Each row is a point on a landscape with many valleys, with its height.
From any point a ball takes the steepest step (drop divided by distance) to one of its 2 nearest points. It stops when none of these is lower. Distance is the straight distance between rows; heights are no part of it.
K_415 h=3.16: [151 180 100  63  43 131 143 165 119 136 118 117  88 122 174  79 111 149
  98 109 121 107 144 101]
K_940 h=5.65: [ 87 103 183 187 139 139 119 110 146 105 122 134 150  72  71 125 169 149
 132 120 194  89 128 153]
K_933 h=4.99: [118  43 105 170 142 140 111 105 108 134 119  90 114 156  76 174 169 139
 129 136 126 156 114 169]
K_436 h=2.43: [ 84  95 132 191 177 113 110 120 156 118 104 163 166 131 125 133 178 131
 178 136 135 134 148 150]
K_939 h=5.35: [173 119 128 112 165 134 121  89 151 114 157 177 164 149 156 145  99  75
 146 146 123 169 151 140]
K_240 h=4.22: [152  52 144 111 133 116 122  95 124 151 113  84 137 164 100 166 123 152
 116 122 111 141 129 145]
K_407 h=4.84: [164 145  86 102  69 121 147 183  78 129 107 148  55 154 151 121 133 122
 102 112 108 125 109 119]
K_412 h=4.59: [180 103  95 120  96 132 139 163  64 109 130 155  61 164 135 151 137  95
 109 107 119 154  93 140]
K_635 h=2.70: [120 115 148 110 113  91 141 124 197 167 104 121 152 146 145  83 120 175
 118  86  89 125 141 106]
K_558 h=4.33: [ 76 141 167 108 167 101 143 142 107 160 132 135 187  75 133 134 108 110
 193 178 112 117 153  74]
K_243 h=3.24: [182 179 102  81 117 139 126 124 111 129 150 143 102 146 129 149  87  93
  91 142 113 138 107 130]
K_902 h=6.49: [129 201  75  58  75 130 156 163 117 189  77 166 111 162 180 124 125 144
 102 132  79 120 176 108]
K_275 h=5.82: [151  35 155 139 137 149 135 122  98 114 154  92 121  98 102 163 171  99
 139 131 174 147 119 141]
K_277 h=4.74: [152 120 113 126 130 117 130 114 180 122 132 185 141 167 174  92 140 109
 127  97 113 162 148 127]
K_337 h=5.21: [ 80 232  80 118 109 132 109 116 182 140  92 135 135 151 141  82 101 163
 104 121  91 123 119 124]
K_704 h=5.16: [ 88 120 138 132 141  97 144 129 130 155 166 113 133  90  92  93 161 100
 163 129 112 142  80  64]
K_673 h=5.97: [ 96 111 120 184 144 126 105  95 177 122 111  88 100 162  51 135 130 164
 111 121 101 129  87 174]
K_572 h=3.27: [ 80 107 120 177 163  94 112 118 188 150  89 139 156 170 125 123 165 163
 151 111  97 140 141 145]
K_519 h=4.82: [ 82 243  66 125 126 135 111 111 138 131 137 148 141 113 133  94 110 111
 129 146 118 123  90  94]
K_963 h=4.70: [140 147 187 125 162 147 129  91 115 111 154 134 186  81 123 174  68 124
 129 159 175  94 133 135]
K_53 h=3.28: [136  62 174 157 110 149 137 122 150 111 141  76 103  88  77 135 156 140
 103 102 175 111 100 158]
K_121 h=4.04: [104 126 184 114 149 126 144 157 101 138 111 111 179  81 164 172  91 150
 144 162 154  88 179 116]
K_926 h=2.92: [ 94  98 123 117 154 102 140 126  88 182 162  70 127 125  75 167 125 122
 154 151  93 147  88  85]
K_272 h=2.68: [124 172 132  72  54 137 138 144 141 138 131 112 140  97 196  62  99 166
 107  90 143 102 164  89]
K_733 h=3.89: [118  88 124 158 171 127 123 112 102 125 154 131 139 124  97 157 154  92
 179 152 132 154 113 125]
K_859 h=3.86: [ 91 141  96 136 152  96 127 140 174 166  89 166 164 171 163 116 146 151
 154 120  76 152 163 119]
K_848 h=6.70: [140 109 152 139 122 128 132 141 132 125 109 101 136 124 134 159 122 173
 108 109 155  90 161 166]
K_463 h=5.62: [139 131 152 144 154 131 113  78 154 120 146 106 149 134  87 155  83 139
 101 129 134 119  98 147]
K_837 h=3.90: [ 88  93 156 133 177 117 121 145  92 137 127 150 176  94 130 147 126  78
 217 195 116 134 160 111]
K_810 h=3.79: [145 117 145 156 128 148 126 140 104 100 154  99 101  94 107 141 141 122
 103 122 177 108 117 147]
K_147 h=5.40: [112 198 129 125 103 135 120 109 196 130  74 121 133 160 123  93  80 198
  86 104  93  91 130 152]
K_921 h=4.34: [134 125  98 148 160 122 113 116 166 130 100 185 151 193 156 135 144 124
 141 121  96 160 159 159]
K_491 h=6.98: [152 192 110 114 109 159 133 182  91 112 109 119 116 124 168 153 113 158
  89 118 159  84 176 155]
K_341 h=6.64: [166 110  89 157 162 153  97  95 101  95 129 157 122 183 121 183 130 104
 126 143 136 157 129 187]
K_946 h=6.54: [132 132 142 105 105 138 139 137 146 106 154 182 154  91 224  65 132 102
 148 111 161 139 176  84]
K_215 h=4.42: [116  93 124 196 133 131 120 146 155 107 108 126 114 127 120 127 189 150
 129  97 166 114 140 176]
K_781 h=5.39: [194 125 136  69 100 122 140 124 139 173  93 139  93 174 146 113 127 160
 102 111  75 112 165 146]
K_202 h=2.40: [123 117 155 106 134 105 138 118 126 158 160  72 131 109  94 137 105 131
 120 129 112 128  91  93]
K_349 h=3.94: [117 138 110 173 101 134 122 161 156  90 100 110  95 128 127  85 161 167
 113  95 151 101 124 160]
K_966 h=5.14: [108 140 191 134 122 126 136 107 138 115 162 110 154  55 101  79 128 129
 121 116 168  96 102  83]
K_962 h=5.05: [177 143 116  74 102 120 140 101 169 143 153 191 129 161 168  87 106  84
 106 112  99 171 135 104]
K_852 h=5.41: [ 70 125 139 171 142 116 137 143  96 124 152 147 138  75  66  88 202 101
 179 134 137 133 105  78]
K_84 h=5.79: [122 148 138 145 136 130 108  96 156 127 103  89 117 164  71 156  86 175
  89 136 100 109 101 167]
K_343 h=5.02: [ 79 205  87 147 136 132 113 135 146 130 112 145 145 133 145 101 135 144
 126 124 122 116 128 124]
K_419 h=5.56: [152  44 121 126 133 145 132 103  78 126 165  77 103 131  82 168 145  97
 126 138 133 166  84 134]
K_182 h=5.38: [115 117 177 160 138 132 127  96 170 114 134 112 153  97  98 112 121 150
 110 107 161  97 105 133]
K_843 h=6.85: [161 188 103  76  89 157 148 183  82 127 120 161 121 132 207 141 106 124
  99 128 143 120 187 127]
K_94 h=3.29: [102  96 165 134 123  91 139 108 194 166 107  78 142 146  88 107 110 177
 118  98  90 124  95 110]
K_689 h=6.52: [185  78 165 118 118 145 121 104 132 112 103 123 147 139 140 185  96 162
  94 120 178 104 171 193]
K_356 h=5.66: [168  97 113 101 169 143 115  91  86 118 153 142 155 153 136 188  87  83
 152 175 122 165 142 145]
K_603 h=6.10: [101 114 186 152 140 121 126 114 153  98 136 156 177  70 135  71 165 118
 162 118 173 119 145 105]
K_230 h=3.96: [175 123 156  81 132 138 135 135  92 133 134 109 144 127 161 186  82 133
 104 143 143 118 168 141]
K_672 h=4.02: [174 107 127 126 156 138 130 106  98  96 189 154 130 119 125 149 116  53
 149 138 148 158  98 119]
K_744 h=4.64: [109 204 111 132 152 130 118 102 125 119 172 125 136 100  90 115 101 100
 129 150 126 113  75 103]
K_661 h=6.06: [117 138  85 131  74 119 136 149 140 110 130 154  86 124 163  53 157 114
 130  88 129 146  87  89]
K_663 h=4.41: [103 134 148 129 152 124 140 175  69 133 135 122 148  83 146 155 138 121
 163 160 154 106 161 104]
K_838 h=4.60: [132  74 114 115 158 136 113 129  88 144  80 124 156 170 160 199 114 147
 151 172 110 147 192 167]
K_46 h=3.50: [127 148  96 141  76 125 127 161 156  81 102 117  43 151 115  73 144 146
 106 105 118 131  90 142]
K_720 h=5.61: [158 139 135 119 132 113 116  88 185 124 143 131 131 152 112 105 100 120
  97 112 104 144  99 133]
K_929 h=4.90: [ 62 137 103 162 124 110 142 168 107 159 144  98  89 105  79 108 166 127
 149 132 106 128  76  78]
K_698 h=4.10: [110  78 159 127 146 133 123 127 127 143  65 125 182 143 165 206  85 174
 145 161 139 110 198 171]
K_833 h=6.14: [ 72 157 108 183 139 122 113 133 155 116 127  91  80 135  66 118 144 149
 123 134 105 123  77 136]
K_56 h=3.64: [188 130 129 111 127 145 123 117 105  99 183 115 102 122 118 140 101  78
  98 128 152 141  89 131]
K_779 h=3.78: [116  45 145 128 121  95 141 123 154 176 104  61 119 162  80 138 151 172
 130 103  84 144 111 127]
K_248 h=4.92: [ 67 136 187 124 127 100 151 117 137 154 140 104 177  64 107  77 134 147
 150 122 136 101 115  54]
K_883 h=4.66: [ 73 154 150 113 140 102 144 143 128 156 133 128 174  85 158  96 133 143
 159 134 130 115 145  66]
K_178 h=5.64: [ 95 125 127 187 142 129 122 125 140 105 147 140 119 100  91  82 186 107
 146 113 147 133  90 116]
K_556 h=5.26: [165 155 123  52  86 118 153 121 158 173 127 171 129 157 182  94 106 127
  96 117  88 141 171 101]
K_575 h=5.85: [132 129 122 155 120 127 122 119 165  91 151 144 109 119 130  66 150 105
 122  95 145 144  87 118]
K_291 h=5.89: [137 150  87 116 181 150 116 105  70 135 139 121 157 153 115 213  84 107
 154 183 114 139 131 150]
K_14 h=4.39: [141 161 132 152 166 142 116  99 108  97 180 144 141 100  91 138 124  83
 142 152 154 125 100 131]
K_813 h=5.29: [153  44 103 133 128 149 122 127  57 129 125  87 100 161 103 190 154 128
 119 142 134 151 129 162]
K_879 h=4.31: [136 124 131 102 141 121 138 168  85 143 129 126 141 127 170 173 115 122
 140 154 128 136 167 116]
K_802 h=6.37: [141 217  62  94  72 148 132 152 115 138  86 177  87 165 168 116 116 129
  90 124  99 121 139 137]
K_987 h=3.61: [202 145 134  70 117 141 125 120  97 146 128 124 108 163 137 165  89 131
  81 138 105 125 155 152]
K_943 h=5.18: [195 118 129 134 100 141 118 119 173  78 123 137  73 158 118  83 137 123
  86  94 136 132 111 175]
K_701 h=6.29: [121 160  97 161 148 142 108 118 114 111 153 101  83 143  66 148 117 113
 112 149 118 131  76 154]
K_726 h=3.41: [ 99 116  96 147 172 112 123 102 103 154 165 118 132 142  65 155 136  96
 177 154  91 157  76 107]
K_563 h=5.88: [ 76 133 165 176 137 129 121 141 120 103 118 139 157  69 108  93 187 150
 150 124 174  92 152 120]
K_897 h=4.23: [148  68 151  95  94 105 168 183 116 148 144  93 119  99 163 107 161 124
 133  92 141 135 132  77]
K_198 h=6.33: [115 140 169 130 126 140 124 141 119  88 137 174 170  58 186  68 146 102
 169 136 181 120 177  99]
K_829 h=6.39: [106 160 113 127 102 126 111 100 202 115 133 167 151 127 184  35 138 135
 133  84 129 143 138 107]
K_850 h=6.08: [172  50 178 118 131 128 140 114 139 110 145 110 145 103 143 142 134 109
 124 110 170 142 138 136]
K_59 h=5.03: [145 143 163 113 170 141 124 103 138 107 152 167 185  99 161 150  80  90
 147 162 146 131 162 130]
K_515 h=4.36: [151  77 176 110 153 140 127 101  96 123 146 107 160 100 130 197  83 121
 128 162 168 118 145 141]
K_735 h=5.20: [154 172 103  72  82 115 135 125 161 180  78 154  69 177 133  92 122 155
 100 129  52 118 131 126]
K_958 h=2.81: [141 155 120  95 120 105 127 118 136 142 158  90  95 132  90 122  86 110
 100 141  98 139  71 101]
K_640 h=6.72: [153 156 128  89 107 143 143 154 119 117 145 161 141 110 203 109 110 111
 112 121 155 127 175 109]
K_994 h=6.45: [119 156  88 192 164 148  99 121 108  98 130 136 112 155  92 169 146 118
 126 144 134 126 108 182]
K_500 h=1.87: [112 121 146 105  92 106 144 147 167 146 120 109 152 108 180  65 130 169
 132  83 135 110 157  90]
K_653 h=5.42: [195 132 126 100 107 124 122 108 167 129 113 155  90 181 130  97 125 127
  96 106  90 140 128 154]
K_793 h=4.20: [151  94 110 165 120 152 130 159  72  97 150 119  75 130 110 158 154  99
 117 117 155 141  96 155]
K_876 h=2.74: [120 117 153 153 105 139 132 128 157  98 130  62  75 109  69 123 120 157
  91 118 143 105  87 158]
K_815 h=6.23: [140 206  64 108 126 144 125 146 109 149  94 172 111 185 142 162 118 120
 106 138  83 142 139 150]
K_743 h=4.86: [163  84 124 162 131 126 112 113 159 103 122 131 114 160 123 123 158 131
 115  95 140 145 126 170]
K_433 h=6.31: [185  70 166 112 139 140 124 115 138 101 129 147 154 133 173 161 109 118
 119 131 165 138 181 173]
K_638 h=3.70: [124  92 130 126  95 115 152 181 123 122 130 135 126  96 189  70 180 124
 153  83 157 133 143  80]
K_271 h=6.07: [124 213  75 115 163 149 124 134  93 138 128 144 146 154 132 188  94 105
 131 161 109 132 130 142]
K_195 h=3.14: [145 146 116 103  90 110 132 140 149 112 123  93  48 152  88  93 117 129
  93 128  94 140  76 119]
K_754 h=6.86: [129 157 115 139 147 135 118 144 115 131 106 120 138 152 132 175 117 156
 110 134 126 110 154 163]
K_564 h=2.97: [ 94 120 158 124  93 123 144 167 112 118 130 116 147  54 180  62 168 150
 158  97 180  97 165  80]
K_257 h=4.61: [114  60 130 149 159 135 108  62 127 141 117  94 155 157  74 188 113 154
 120 148 127 139 115 169]
K_223 h=5.04: [174 157  97  58  62 115 148 162 104 171  88 148  49 161 146 112 131 137
 102 129  66 116 127 115]
K_561 h=6.22: [ 98 185  87 119  77 130 102 117 171 110 128 138 110 121 162  44 123 130
 125 101 128 135  99  92]
K_765 h=4.65: [ 86 117  85 162 125 118 147 181  60 145 140 127  76 126  97 150 169 105
 155 133 109 144  73  94]
K_370 h=3.49: [ 67 105 179 149 161 127 126 147 120 155  70 123 193 107 153 190  99 169
 171 174 134  93 186 139]
K_627 h=4.32: [ 97 116 109 172 154 136 138 143  58 122 168 142 103 107  66 158 167  84
 178 155 134 141  89 107]
K_158 h=3.31: [ 77 128 129 166 188 126 112 134 118 129 102 174 176 124 140 154 138 104
 205 179 117 130 166 142]

For each start below, name the point where the ball stops.
K_781 | K_876
K_848 | K_500
K_561 | K_202
K_815 | K_243
K_720 | K_202
K_902 | K_876
K_341 | K_243

Call two points neighbours if one is among the 2 nearest of the other. Go from one point of each pair to the other, from neighbour to neighbour, staying as low as possible. Name the highest point that can't be avoided.
K_370 / K_876 | K_84
K_370 / K_243 | K_663
K_202 / K_876 | K_653
K_436 / K_876 | K_781
